Points, in no order, along strands that fork and pass close to each other.
Points whose rows are less than 70.5 apart are linked; no others are. Some points are linked to none.
j_601: [-21  16 -11  -9 -11 -15  11   9   6 -22  36 -13   7 -11  12  -1 -16  17
  12  -1   4  -1  21 -19  16 -18 -14  -6 -45  -2  -8  16  -7  -3   7   3
   8 -14  18 -23  -7   0]
j_337: [-19  -1   4   6 -13  27   0 -13  -9  -1 -12  12  18 -21 -16 -21 -24 -16
  10  21   7  20   0   7 -22  -8 -22  -9   9 -10   2  14   9  17  -7   7
  -3   0  25   5   1  10]
j_517: [  9   4 -12  -6  -3  -1 -13  -4   0  13   0  -8  20  10  15   2   6 -10
  -3  -9  -1 -32 -33 -15 -14  21   5 -13  -1 -39  -2  -2   4   2   2 -10
  -9 -18 -33 -10  12  22]
j_712: [ 18  -1  25  -5  -5   0  21   1  -3 -12  11  -6 -19   4  -4  23  17  15
  18  -2  -2  -1   6 -15  10   2  13  -4 -25  24  -1 -13 -14 -20   9 -14
  -4  -8  11 -20  -3   7]
j_708: [ 19  29   3  29   4  19 -14  12  -1  -6 -10  -4  14 -15   6  -5  15 -10
  -3   9 -19 -14  -1   7 -32  -9  20   2  20  15  -5   4   8   9 -20  -2
  -2  25  25  15   4  -8]
j_255: [ -8 -28   6   5  14  13  12  -2   7  13 -16   2  10  -5   6  -6  -3 -18
  -7  12  -3  -1  18  28   1 -14  -2   4  23  10   6 -11   2   2 -18   8
  10  21  13  15   0  -6]
j_828: [ 10  12   7  13 -11 -18   2  15  11 -12  -1  28  17 -12  22 -12   3  22
   0  26   6  17  19  10  12 -26 -18 -12  10  22   7   1   4  -1 -14  18
  16   7   8  10  -7   4]
j_191: [-10  15 -14  22   8   2 -11   5  15 -10  -7  10 -13 -20  35  -3  -4   4
  16 -11  13 -28 -20 -11  -8  10  -1  17  11 -13  15  37   4 -20  26  -1
  18 -37   8  14   5  24]
j_160: [-10 -22  -3  -6   3 -13 -22  22  15  -4  -1  -1 -22  17   4  -2   0  19
  -2  -3 -10  17   7  -6  22   4 -12  -6   9  -5  10   1  -1   4   5  -7
  29   1 -15   0 -16 -17]
j_852: [  6  24  11   8 -10  -6 -10   4  17 -33 -23  17   4 -14   7  -6  -6   9
  19  29  18   8  -7  -8  -7 -14 -12 -25   8  -4  -3  19   3  -3   7  -6
   6  -1   7   4 -10  22]
j_790: [ -2 -23 -12   6  24   0   2  19  10   4  -1 -16 -23  15  -1  -8  11  -8
 -15 -20 -10  -4  12  23  17   0   9  23  10  -7   0  -3   0  -4 -16   0
   9  12 -10  21   2 -28]
j_747: [-15  16  -8  28   3   6  -4   2   2 -14  -7  13  -9 -27  22  -5 -11  12
  20   1  13  -5  -6   2  -9  -4 -11  11   5   2  17  31   3 -19  13   7
  20 -27  19  13  -1  20]
j_96: [-25 -15  -4   3  23  31  -3   1   1  -9 -21 -15 -19 -13 -10  -3 -21 -16
  23   7  -3   5  11  16  -1  -7  -5  18  12   0  11  14  -5  -7   2  -3
  19  11  29  20  -2  -8]
j_437: [  3 -28 -11  17 -29  -7   8   1  -6  16  15  27  -1   3  18 -24  -2 -13
 -24 -35  -3  13  -2   0   2  10 -16 -10  18  -5  19   1  25  25   4  17
   9 -30   4 -14  -1   8]
j_3: [-27 -17   2  -1  -4   2  20 -20 -10   7   2  11  -6 -10 -24  -1 -20   5
   6   9  25  34   4  12  13  -2 -26   0 -18  -8  12   5   4 -15   0  17
  -7 -20 -11   1   3  12]
j_410: [-29  -4 -15  -8   2  10  -1   6  -4  12  33 -23  35   0  -3  -4 -17   7
   2  21 -15  -5  21   0  11  -8 -12  -2 -28  -3  -5   3  -5  13 -23   3
  -3   9   2  -7   3 -18]
j_701: [ 35   4   4  -8  -1 -22 -16  -2  -3  13 -15  18  -5  21   8  -3  21  -5
 -17 -17 -10   2 -10 -12 -10   9  17  -2  35  16  -9 -19   9  20  11   0
  -3  21 -11  -5   0 -10]
j_263: [ -7 -26  -4 -26   1  -1 -14  -8   0  25 -10  -2  24  22  -7  -5  -7 -14
 -12   4  -8   5  -7   2   5  14  -7 -14  15 -24  -2 -18   6  25  -5  -4
  -2  13 -30  -8  -2  -6]
j_479: [ -8  23 -18 -19  -1 -36   1  10  13 -23  20   1  -1  -3  21   5 -16  24
  11  -9  13   4  11 -20  21 -18 -13   4 -23  -1  -9  17 -11  -7  22   4
  14   0   6 -11  -5  -5]
j_574: [ -8 -14   2 -29  -9 -12  26 -17  -6  19  23   1  22   8   4  18  -7  -5
   2   3  13  -5   8 -12  16   0  -6 -11 -26 -12  -5 -24   0  -1   6  -2
   0 -20  -2 -35   9  16]
j_11: [ 24  10  12  13 -15 -19  18  13   1 -16  -3  32  -8 -17  24 -10   0   9
   7   9  22  18  14  19  18 -26 -13  -5  13  34  14  -3  -4  -8  -9  19
  12   5  26  14  -4  11]
j_714: [-14   1 -12  13  10  28  -4  -6   0   7  -9 -22  27 -11   0  -5  -9 -31
  -5   2  -2 -27 -22   7 -20   4   6   9   4 -36  -1  14   6   1 -16  -3
 -11   0  -1  17  17   7]
j_837: [ 27  12   3   6   0  -9   5  10   1 -10 -22  26 -17 -14  22   0   2   5
  14   4  18   7  10  15   4 -18  -1  10  21  36  18  -5  -4  -8   3   9
  21  11  32  19  -1   1]
j_66: [ -6 -23   9 -28 -17  -7  33 -19 -12   7  22   7   4  14 -11   6 -14 -10
   4  -6  19  13   4 -14  16   0  -7 -14 -21 -13  -1 -22  -3   8  19  -5
  -5 -26   8 -38   1  15]
j_636: [-21  13  -2   4  -5   9   8 -22 -15   4  -2   7 -14 -21 -22   2 -18   9
  14   7  21  21   2   1   0  -3 -17   9 -18  11   2  16  -7 -16   9  11
 -14 -12   5   3   0   6]
j_698: [-19  19 -11  10  31  -4 -24  20  19 -27 -12 -18  -7  -7   3  -4 -13   8
   8  29   0  -9  -7   9   9  -5   3  18   0 -24  -2  34 -14 -22   4  -6
  11  10 -10  39  -7 -17]
j_526: [ 13   8   9  -8  20 -21  16 -23   5  17 -17  23 -18  -4  16  18   6  12
  23  -6  29  -6  -9   7   8  -3   9  27   8  24   6  -2 -14 -37  27   7
   7  -2  -8  11   5   8]
j_820: [-10 -10   7  24 -25  29  16  -4  -4 -10  -5  10   9 -24 -12 -22 -10 -22
  -5   4   9  12  -3  13 -18  -5 -17 -16   6 -17   5  10  19  10 -15  10
 -11 -23  25   1   6  24]
j_103: [  0 -24   1   6  19  12   1  -3   1  15 -10  -8  -2   6  -8  -2  10 -12
 -13   2 -16   0  10  22   5  -4  10  16  16   9  -1 -12   2   4 -23   7
  -4  29  -5  19   4 -21]
j_385: [ -9 -15  -7  -2  -5  -3  -1   2  -5   4 -12  -8 -23  14 -33  -8   8 -15
 -32 -14 -11  20 -11  28  10  12  -4   0   5 -31  -4   1   9   9 -21   5
 -36   0 -43  18  -4 -11]
j_892: [ -7  -9  13 -10  -9 -13  24 -18  -4  21  30   4  29   4  12  19   3  14
   1   5   6  -6   6  -4  15   2  -6 -12 -27  -2   5 -14   5 -11  -5   8
   0 -29 -15 -26   3  23]
j_5: [ 11  23  -5 -12  -4   5   1  -8 -24   2  21  -5  16  -4   3   2 -13  -4
  10 -13 -11  -8  11 -30 -26  -3  13   5  -8  35  -9  -5  -8  22  11  -4
  -3  20  40 -31   5 -20]
j_431: [ -6  -9 -24  -7 -13   5  -2 -18 -17  27  26   4  30   6  15 -19 -15 -16
 -16 -28  -6  -3   4 -11 -18  10  -1   8   9   0   2  -7  12  27   9  16
  -2  -7   8 -28   9  -8]
j_202: [-17 -24  -6 -27   2   8 -14   9   7 -11 -15  -2   2   4   0  -7 -28 -13
  15   8  -4  14  14  -9   3  -8 -15  -8  19  -5  -2   0  -4  23  12 -13
  27  17  27  -9 -12 -11]
j_181: [ -6  -1 -10   2   6   1  19 -12 -13  16  12  -7   2  -4 -14  -3   2  -2
 -14  -8   9  -1   3  13   3   1   7  23 -15   1  -6  -1  -2 -13  -8  17
 -30   3 -14   9  17  -7]
j_384: [-15   8 -17  -1  -7  -2 -24   4   2   1  12  -2  14  -1  -1  -5  -5  12
  -8   3  -5   1  -6 -10  -2   5 -10  -5  -6  -9  -6  15   2   3  -5   3
  -3  -9 -21   2  -3  -5]
j_237: [  8 -17  16  -2 -22   2  25 -13 -12  -8 -10  21 -12  -1 -18  -8  -5 -18
  -5  -3  18  22  -2   8  -1  -5  -6 -20   5  -4   0  -8   4  10   5  -2
 -16 -11  16  -9   3  15]
j_947: [ 12 -18  12  17   9  -3   8  -9  17  25 -20   9  -2   2  29  12  22  -2
   3 -14   7 -27 -22   3  -1  20  13   9  17   1  13  -9   9 -21   6   6
  18 -19 -15   7   6  23]
j_741: [ -8 -22   2 -24 -12   6  25 -10  -9 -13   0   4 -12   5 -21   1 -19 -18
   7  -2  20  14   2 -11  10  -5 -12 -12  -7 -17  -9 -10   0  10  18  -6
  -7 -20  17 -23   6  17]
j_100: [ -4 -13   3 -18   5  -3 -16  21  18 -20 -18  -3 -10   9   5   0  -8   7
  17  13  -5   5  11 -12  10  -5  -9 -15  13  -3   2   1  -4  11  11 -17
  36   9  13  -2 -14  -3]
j_362: [ -3  -5  -5   5  -6  -9 -14  15   1  -8  -5  -4 -16  10 -30 -10  11   9
 -26   7  -8  23  -3  18  15   3  -6  -2  -3 -17  -8   6   1   3 -17   4
 -21   6 -42  20 -11 -15]
j_802: [ -1  -2  -2  19   6  21 -13   5   7  -9 -15 -13 -18   0   9   7   6 -12
   4 -26  -4 -27 -26 -13 -18  18  11   6  11 -18   8  12   7  -3  15 -20
   5 -26   7   6  10  19]
j_994: [-12  -1  11  21  -6  20  -8   7  -8 -14   7 -13 -19  -7 -29   7   5  22
  10  13 -11  17   6   1  -1   5 -10  -8 -18  11   9   8  -3 -11 -11  -7
  -4 -13   1   1 -10  -5]
j_51: [-23  14 -10  13  18   7   5  11  19 -21 -10 -14   1 -18  -6 -13 -16  -7
   3  31  15  -3  -7  24   6 -18  -4  11  -2 -31  -8  37  -8 -18  -6   1
  -6   6  -3  34   0  -5]
j_578: [  8  19 -10  -4   3 -10   0  -9 -15  13  14  -2   3   0   1   1   8   6
 -14 -14   2  -6  -2  -8  -6   4  15  16 -12  13 -12  -2  -3  -3   1   9
 -21  11  -7  -1   6 -13]
j_763: [  0  10  10  -2  -5  -9  -9   1  12 -17 -18   6  -3  -2 -12   3  -1  15
  13  26  10  20  -2  -2   2  -6 -14 -15  -1  -3  -5   4  -5  -8   2  -4
   0   4  -9   7 -12  13]
j_866: [ 16  18  10  20  -1  19  -7   0  -3   9   2  -8  31 -12  12  11  16  -3
   3  10 -28 -27   2  -5 -30  -2  19  -7   7  27  -2  -7   7   6 -25  -6
   0  17  21  -6   0  -1]
j_558: [ -3  19 -17  13  25 -20 -25  32  24 -29 -14   2 -24  -2  17  -5  -6  12
   2   7   7  -3  -9   3  13  -9   1  14  16 -19   2  29  -6 -16  11  -6
  27   0  -1  35  -8 -11]
j_464: [ 14 -12  14  -3  14  -7  18 -14   6   6 -22  12 -30   2   4  17   9   8
  22  -3  15   3   5  16  12  -2   8  22   9  26   7  -7 -13 -33  16   0
   9   3   3  11  -1   4]
j_543: [ 19   2   3 -13  -7  -6   9  11  -3 -19   3   4 -26   8  15   4  -1  -5
  11 -35   2  -6   1 -26  -3  -2  12  -2   0  14  -5  -9  -7   7  26 -13
  13  -8  37 -23   0   0]
j_271: [ 27  10  21  -2   0  -1  -7  -9  -8  18   3  -1   3  10  -3  24  27  18
   1   4 -26 -18  -3  -7 -11  15  22  -8  -7  32   2 -28  -8  -7  -9 -14
 -11  16 -20 -13  -7   3]
j_264: [ -9 -15  -2 -11   0  -1 -21   0   5  17 -10   7  28  13 -13 -14  -6  -4
 -18  25 -13  16  -2  12   1   4 -14 -14  21 -17  -4  -8  10  25 -18   4
  -5  20 -31   9  -8  -5]
j_784: [ -2  -8  -3  12 -10  11  -8  -1  -8  10  -8  -9  -1   6 -17  -3  17 -19
 -24 -16 -12  -6 -21  18  -3  18   2  -7   5 -31   3  -3  13   9 -24   1
 -28 -12 -34  13   6   9]
j_762: [-15  27 -13   8  16  18 -13  -7  -9   5  -5 -28  13 -10  -6   6   0   4
   4  16  -9 -32 -22   9  -4  13   7  11 -17 -24  -1  12 -15 -20 -15  -8
 -23   8 -31  24   9  -8]
j_695: [  7 -25   2   7   2   3  13  -6   4  21 -10   2   1   6  24  -3  16 -21
 -13 -35   1 -20 -12   1  -3  13  12   8  19  -9   8 -11  12   2   5   4
  12 -15  -2  -5   7  10]
j_213: [ -2  28   1 -14  -3 -13   1   3   5 -23  -3   2  -2 -13 -20   0  -5   8
   5  21  18  22   6   2   2 -21  -7  -9 -17  -9 -21  12 -11  -4   0  -1
 -15  17  -2   7  -6  -1]
j_965: [ 15  45 -22   6  11 -27 -22  31   9 -34   0   2 -29  -2  12  -2  -2  20
   2 -12  12   7   0 -12   6 -10   8  16   2   0  -5  24  -8 -13  24   0
  15   4  14  26  -2 -15]
j_966: [-30  15  -4   0   9  18  -3  -6   5  -9 -18 -14  14 -18 -23  -5 -25  -9
  15  41  17   3  -8  17  -3 -11 -14   2 -10 -31 -11  33  -4 -10  -8  -2
 -13   5   2  25   1  -2]
j_253: [  2  19 -15   9   5   7  -4  -2   6   8  -1 -12  36  -9  16  -2   2 -16
 -10   1  12 -36 -32  -2 -21  11   7   1  -8 -41  -2  14   8  -9 -10   2
 -21 -16 -26  11  20  21]
j_954: [ -4  -7  15  11  10  16  24 -11   9   7 -18   3  19 -16  -1   4   3 -15
   5  33   9  -6   6  27   0 -12   1   0   4   3  -1  -7   2  -9 -23   5
  -7  11   9  13   6  14]
j_132: [  0  -1   6  -5 -15 -17 -19  10  -3  -9   7   1 -17  15 -34  -5  11  20
 -25   8 -14  39   5   7  15   4 -13 -17  -7  -1  -6  -4  -2  11 -12   1
 -20  10 -37   6 -15 -18]
j_706: [ 27 -10  27   3 -25  -2  34 -20 -19   2  -5  24  -9   6 -13   0  14 -25
 -16 -13  12  13  -6   3 -10   2  11 -13  11  11  -3 -26   4  14   6   2
 -30  -1   8 -16   9  18]
j_435: [-27 -30   4  -7  11  37   1  -8 -13   0 -11 -21  -9  -2 -25   3 -15 -20
  12   3 -16   6  14  10   1  -1  -7   6  -1  -1   6  -5   4  10  -8 -10
   2   9  16   5   2 -11]
j_894: [ 24  10  16 -17  -2 -12  19   5  -2 -18  12  -6 -26   9   3  21  11  14
  21 -22   1  -9   3 -28  -1   3  19   0 -19  26  -4 -17 -15 -10  26 -16
   9  -9  26 -29  -4   5]
j_841: [ 11  18   9   1  16   7  19 -10   1  -8 -12 -16  -9  -6 -16  22  10  -6
  10  17  15 -24 -12   7   0   4  21   8 -22 -18 -18  -2 -14 -29  -9 -15
 -31   1 -15  12   6  14]
j_562: [-19   7 -21   7  17  -6   3 -18 -15  24   9 -12   8  -7  -1  -4  -3   1
 -11 -12  10 -15 -12  19   2  11  10  40 -14  -9   3  14  -3 -22   2  20
 -22   3 -30  24  20 -13]
j_254: [ 12  17  -5  -7  23  -7   7  10   7   8  13 -14  20  -4  27   4   5  -6
   2  -3  -6 -33  16  -6  -6 -12  23  14  -5  17 -14  -9  -7  -3  -6   1
   9  28  22  -9   8 -17]
j_801: [ -6   5 -14  20  13  19 -11  -6  -1   5  -4 -12  -7  -8  21   1   0  -3
  11 -24   3 -34 -22 -14 -24  18  12  21   6  -7  11  21   6 -14  22  -3
  12 -33   4   4   9  16]
j_368: [  4  -9  20  19 -17  12   7  -1 -11  -9   9  -3 -30   2 -33   9  18  12
   0   0 -12  19  -2   1   3  11  -2 -11 -18  15  12  -7   0  -6  -7  -5
 -16 -23  -9  -5  -5   5]
j_723: [ -5 -26  -5  -6 -19 -15 -13  18   8   2  14  -6   1  25  -2 -13   6   2
 -25 -13 -26  12   0  -5  15  12  -6 -25   0 -17  -1  -7  12  30  -7  -1
   5  -6 -27 -19 -12 -13]
j_70: [  4  -3   2 -13  22   3  -4  17  11  -2   4 -22   5  11  12  14  13   1
   7   8 -21 -23  14  -2   7  -4  20   5  -2  11 -12  -8 -11  -2  -6 -16
  16  27  11  -4  -2 -19]
j_503: [ 14  -6   6  -4 -13   2   1  -2  -9  -8   6  -4 -25  17   2   6   6  -6
   1 -43  -7 -17 -13 -29 -12  18  13  -3   1  -1  -2 -10   2   7  26 -18
  -1 -25   8 -30  -2   8]
j_680: [-23   7 -24  17  19  -3 -14  -6  -3  17   5   2 -10 -11  10  -7  -4  15
  -2  -9   9  -5 -11  10   2  11  -2  35   0   3  13  23  -1 -20  12  19
   2  -8 -22  25   7  -9]
j_35: [  5  10   0   3  -2 -18   2   3   4   6   5  19  22 -10  11 -11  -4  16
 -13  23   1  21  26  15   9 -27 -14   1   5  28  -2  -4   2   7 -18  23
   5  26   5  11  -3 -12]
j_33: [-16 -24 -13 -29   0  -7 -12 -23 -14  40   3   4  21  16   1  -6 -14  -2
  -6  -7  -1   9  -4  -2   7  18 -10   7  10 -11  11 -10   7  13   8  13
   6  -3 -25  -8   8  -6]
j_59: [ 12  32 -14 -14  -5 -24  -1  12  -4 -32  13  -5 -14   0 -28  -3  -8  14
 -11  -1  13  28   7 -14  10 -15  -5   2 -28  -5 -24   9 -14   3   7   0
 -22  18  -9   5  -4 -19]
j_654: [  7 -28  -6   2 -16  -6  16   4   9  12   5  11   7   9  23 -17   2 -20
 -20 -21   4  -1  -2   1   9   2   0 -12  18 -14   5  -7  14  20   2   8
  10 -16   7 -14   5   8]
j_324: [-16  27  -2  -2 -12   8   0 -10 -13 -15  -5  12  -7 -26 -11  -2 -28  10
  23  13  16  20   8  -9 -10 -11 -16   1  -9  20   3  20  -6  -5  14   5
   2  -6  29  -2  -3   7]
j_577: [ 21  35  -9   4   6 -16   5   4  -6  -3  17  -3   6  -7   9  -8  10   4
 -14 -12   0 -15   8 -10 -13 -12  22  16  -8  20 -18  -1  -5   3  -3  11
 -10  19  13   0   9 -18]
j_530: [ -4 -14   9   2  13  -5  15 -18   9  34  -6   6  28  -2  25  20  11   4
   5   6  11 -20  -8   8  13  10   4  11   2  -3  14 -11   5 -28  -3  12
  12 -19 -25   1   8  27]
j_684: [ -2 -28  -5   8 -20 -10   0  18  -3  -1  22   4 -17  14  -3 -17   2   0
 -29 -19 -17  22  20  10  19  -2 -13 -13   3   1   6 -10   8  26 -13   8
   6  -7   2  -4 -13 -21]
j_93: [-25   9 -23   7   5  -2 -16  -1  -1   3   8   0   0 -10   2 -14 -12  14
  -4  -2   9   8  -9   1   1   4 -15  16  -6  -8   4  27   0  -9   4  14
   1 -10 -19  13   2  -9]
j_662: [  2 -30  13   6 -31   3   6 -16 -16  19   6  28   9   6  -3 -12  -1 -11
 -10 -13  -3  18  -9  -3  -8  18 -20 -20  14   3  22 -16  15  24  11  12
  -2 -26  -1 -22   3  19]
j_862: [ -8  -8  -6 -10 -16  -7 -28  11   9   3  23  -4  15  18   1  -5   0  16
  -9  -2 -20   4   0 -16   6  13 -16 -30 -13 -15   1  -3   4  17  -4 -10
   6 -15 -27 -24 -16   0]
j_935: [ -2   8 -17 -16  -3   5 -12  -1 -12   6  16  -1  23   1   6 -10 -19 -16
   1 -20  -9  -7   1 -25 -24   1  -2  -5  10   4 -13  -3   2  32  13  -2
   1   8  24 -29   7  -9]
j_332: [ 22  -3  15   9  13  -2  19   5  10  -8 -19  11 -31  -5  11  13   4  10
  24   2  21   6  12  22  18 -15   3  17  13  34  17  -6  -9 -31   2   2
  23   7  21  19  -4   1]
j_286: [  3   1  -1 -12  -6  19  -7  -6 -15 -10   0 -15 -10   7 -18  12  -4 -14
   6 -18  -5 -13 -18 -25 -17  15   6 -12 -10 -19  -8  -4  -1  10  10 -25
 -18 -21   1 -21   2  13]
j_363: [ 11  31   5  -1  -5   8 -10  -4 -11  10  15  -8  38 -10   2   6  -4   7
  10  13 -20 -17   9 -22 -26  -4  12  -5  -9  31  -7   0  -7  18 -10  -7
   0  20  20 -22   2 -12]
j_834: [ 14  -5  -2  -1 -13 -29   3  22   3  -7  17   3 -19  19 -14 -12  13   9
 -35  -9 -15  34  19  10  27 -11  -2  -9  -2   3  -6 -15   0  19 -14  10
  -5  12 -15   3 -13 -26]
j_77: [ -9 -14  -4 -13  35   3 -13  15  18   9  -5 -27   1  19  18  11   6  -5
   3  -2 -17 -36   0   0  11   9  18  17   4 -15  -2  -5 -11 -10  -2 -16
  17  17 -12   8   1 -17]
j_599: [ 20  41 -18  -9   3 -30 -11  25   3 -37   7  -8 -26   2  -9  -2  -1  21
   2  -8   9  15   3 -20   5 -11   7   6 -13  -1 -19  12 -10  -7  19  -3
   0  11   6  12  -6 -13]
j_925: [ -1  -8   3  -1  -1 -14  13 -18  -1  34  17   8  21   2  19  16  11  18
  -2  -4   8 -11  -3   3  13  10  -4   4 -18   1  13  -8   6 -21   0  14
   5 -27 -24 -10   9  15]
j_268: [-16  -3 -10  -2   0  28 -14  -8 -12  -2  -5 -15  -6   0 -14   2 -11 -19
   5 -20  -6 -14 -24 -13 -19  21   0  -2  -1 -29   3   8   8   4  13 -16
  -9 -22   2  -2   8  12]
j_429: [ -9  -4 -14 -19  -6  12  -5   2  -9  -7   3   7   6  -2   7 -16 -29 -21
   1 -14   2   4  10 -16  -9 -10 -13  -5  15  -1  -8   2   2  27  16  -2
  11   8  35 -19   4  -7]
j_803: [  6   2   4 -21   6 -11  -8   2   8   9  -4  13  26   7   7  -4  -5   9
   0  26  -9  15  22   3   3 -17  -9  -7  19  22  -4 -12  -4  14  -7   6
  13  40   5  -2  -4 -13]
j_279: [  4 -17  -1 -17   4 -28  -3   9  16   4   4   0 -16  21  10   5  10  20
  -3  -9   1   6   2 -10  31   4   2  -3  -7  -2  -3 -10  -8  -4  10  -5
  15  -1 -23  -9 -10  -7]
j_914: [ -9   3 -15 -20   8 -38   2  13  19  -6  19  -8 -11  14  23  11  -4  27
   4 -22  11  -3  11 -20  31  -5   1   9 -23  -1 -10   5 -17 -14  23  -3
  20   1  -9  -4 -10 -16]
j_40: [  4  -6  21 -12  18  -2   3  14  21  -7   3 -15   3   5  17  22  12  15
  27  17 -12 -19  19  -1  15 -10   9  -2 -10  17  -2  -8  -8 -17  -3 -17
  26  12  10 -11 -12  -1]
j_876: [ -3  -9  10 -13  -2  -5 -29  -2   8  12  -6  17  27  10   0  -9  -4  13
  -3  32 -13  22   9  -1  -3  -2 -20 -21  25   6   2  -7   2  22 -11   5
  11  27 -18   1 -15  -5]
j_998: [-12   2   7  27  -2  24 -13  15  -1 -26 -10  -6 -30 -14 -25  -6  -2  12
  10  17  -7  26  11  14  -3  -7 -13  -4  -1   9  16  15   4  -7 -16  -2
  12  -5  19  21 -12  -5]
j_658: [ 10   2  22   3 -19   2  20  -8 -19  -6  17   8 -27   4 -25  15  15  15
   3  -3  -3  19   8  -8   4   8   2  -7 -20  29   9 -15 -11  -9   7  -5
 -16 -15   2 -19  -4   3]
j_751: [ 38  15  22   5  12   5  -5  -3   0  -5 -16  -5  -8   6  -4  27  31   6
  16  13 -11 -13  -3  -2 -14   4  30  -1   6  30  -2 -17  -9 -20  -3 -17
  -3  23  -1   4  -4   3]
j_548: [-31 -19  -5  -5   2  23  -4   4  -2   2  15 -14  15  -4  -9  -4 -19  -3
  11  13 -14   2  18   5   2  -1 -14  -2 -11  -1   4   2   4   8 -10   0
  13  -3  14  -9  -1 -10]
j_657: [-19 -13 -24 -18   2  -8 -12 -12  -8  32  26  -4  36  14  11 -16 -18  -2
 -11  -8  -7  -2   9  -7   0  12  -8  10  -4  -7   3  -8   7  23   4  20
   6   4 -11 -20   6 -18]
j_523: [ 38  16  12   5  12  -4   0   1   1 -11 -22  -1 -13   6  -3  13  30  -7
  -5  -1   1 -13 -10   3 -15  -4  32   7  19  14 -13 -13  -2  -8  -2 -10
 -15  26   0  17   5   3]
j_144: [ 26   6  17  -1  -1   5  -4  -3 -20  13  11  -9 -11  17 -23  22  31  15
  -9   4 -33   0   7   1  -3  14  18  -3 -12  31   5 -30 -12  -2 -18 -13
 -22  14 -20  -8  -4 -15]
j_239: [  2  -5   3  18 -25  18  18  -5 -10  -9  -2  15  -8 -12 -14 -18   7 -22
 -17 -18  11  11 -13   4 -19   3  -4  -9   3 -18  -1   8  19   9  -4   9
 -21 -26  10   0   8  18]
j_299: [  4  -2  19  -8   7  -1  17  -3  10   0   7 -11  -2   3   5  27  13  18
  19  14  -2 -21   9  -2  14  -1  10  -7 -25  12  -2 -13 -10 -27  -4 -13
  10  -4  -2 -14  -5  12]
j_632: [ 21  -9  26   9 -14  12  26 -20 -14  11 -11  10  -4   8 -20   8  20 -32
 -19 -10  -2   0 -15  11 -13  10  18 -12  10  -1  -4 -25  11  10 -11  -3
 -36  -3  -7  -6  11  22]
j_326: [-10  -5  -2  22   8  22   0   0   1 -14 -21   1 -18 -18   5  -6 -14 -11
  13  -3   6  -5  -4  10 -13  -2  -2   9  19   1  14  15   5  -4   8  -1
  16  -8  32  16   0   9]
j_887: [ 31   4  11   7 -16 -15 -27   2  -1   7  -5  29   4  15  10  -5  15   7
 -15 -10 -16   7 -11 -18 -18  13   5 -11  36  24   4 -14  11  27  10   0
   7  11  -6 -12  -6  -4]
j_281: [ 17 -12  15   9 -27   3  -7  -4  -8   6   5  20   2  15  -2  -7   9   2
  -5  -7 -15   8  -9 -16 -13  18  -6 -22  17   9  10 -17  14  27   6  -5
   2 -13   0 -25  -4  11]
j_696: [ 37   0   7   1   6 -21   4   2   7   2 -21  10 -13  11   9   0  29  -8
 -19 -17   4  -8 -11   4  -6  -1  27  -2  24   7 -10 -16   3   6  -2  -1
  -8  19  -7   9   3  -3]
j_645: [ 18 -14  12   7  -2  12  16 -11  -4  10 -11  -4   0   4 -17   3  24 -30
 -22  -7  -5 -11 -13  22  -8   9  16  -3   6 -13  -8 -16  11   4 -24   3
 -32   8 -14   9  10   9]
j_980: [ -2  32  10   5 -25   0   1  -2   1 -27  -6  16  10 -27   1  -2 -15   8
  25  29  18  15   2 -10 -11 -19 -16 -21 -10  14  -1  19   1  -1  10  -2
   6  -7  26 -15  -7  24]
j_552: [ -5   3   2  21  15  25   6  -3   6   3 -14 -13  15 -15  -5   3   4 -21
  -5  16   0 -21  -8  22 -16  -4  11   6   3 -16  -3   9   3 -10 -25   0
 -13   7   0  21   8   6]
j_515: [-23   3   1   5   7  25  -2 -21  -2   3 -30   6   9 -23 -18  -9 -28 -18
  15  30  20  11  -8  19 -18  -6 -15   9  13 -14   2  19   5  -4   0   6
  -3   6  14  25   2   9]
j_576: [-11 -23 -14  -9  31 -10  -9  15  18   5  -9 -20 -15  19  13   1   0  -3
  -6 -10  -6 -15   2   7  24   3  10  21   5 -15  -3   1 -10  -8   3  -8
  20  16 -18  18  -4 -27]
j_617: [-25  15 -14  -7  -5  -7   6   7   4  -6  42 -19  32  -6   9   2 -15  14
   4  13  -2  -9  18  -8  15 -13 -12  -5 -45  -9 -14  14  -4  -1 -11   2
  -4  -5   3 -17   0  -5]

A fork is a point with three links. Follow the links from the first point to the second and name the forks in between, in order.
j_802 / j_299 -> j_712
j_326 / j_578 -> j_712 j_70
j_103 / j_286 -> j_70 j_712
j_332 / j_866 -> j_935
j_40 / j_517 -> j_70
j_696 / j_337 -> j_237

Follow the links from the first point to the second, and from the first to the third. Name the last point that the two ways share.
j_578 / j_552 / j_998 -> j_70
j_852 / j_784 / j_892 -> j_237
j_802 / j_954 / j_368 -> j_712
j_337 / j_530 / j_132 -> j_237
j_714 / j_998 / j_543 -> j_712
j_103 / j_181 / j_326 -> j_70
j_708 / j_435 / j_876 -> j_935
j_866 / j_160 / j_35 -> j_935
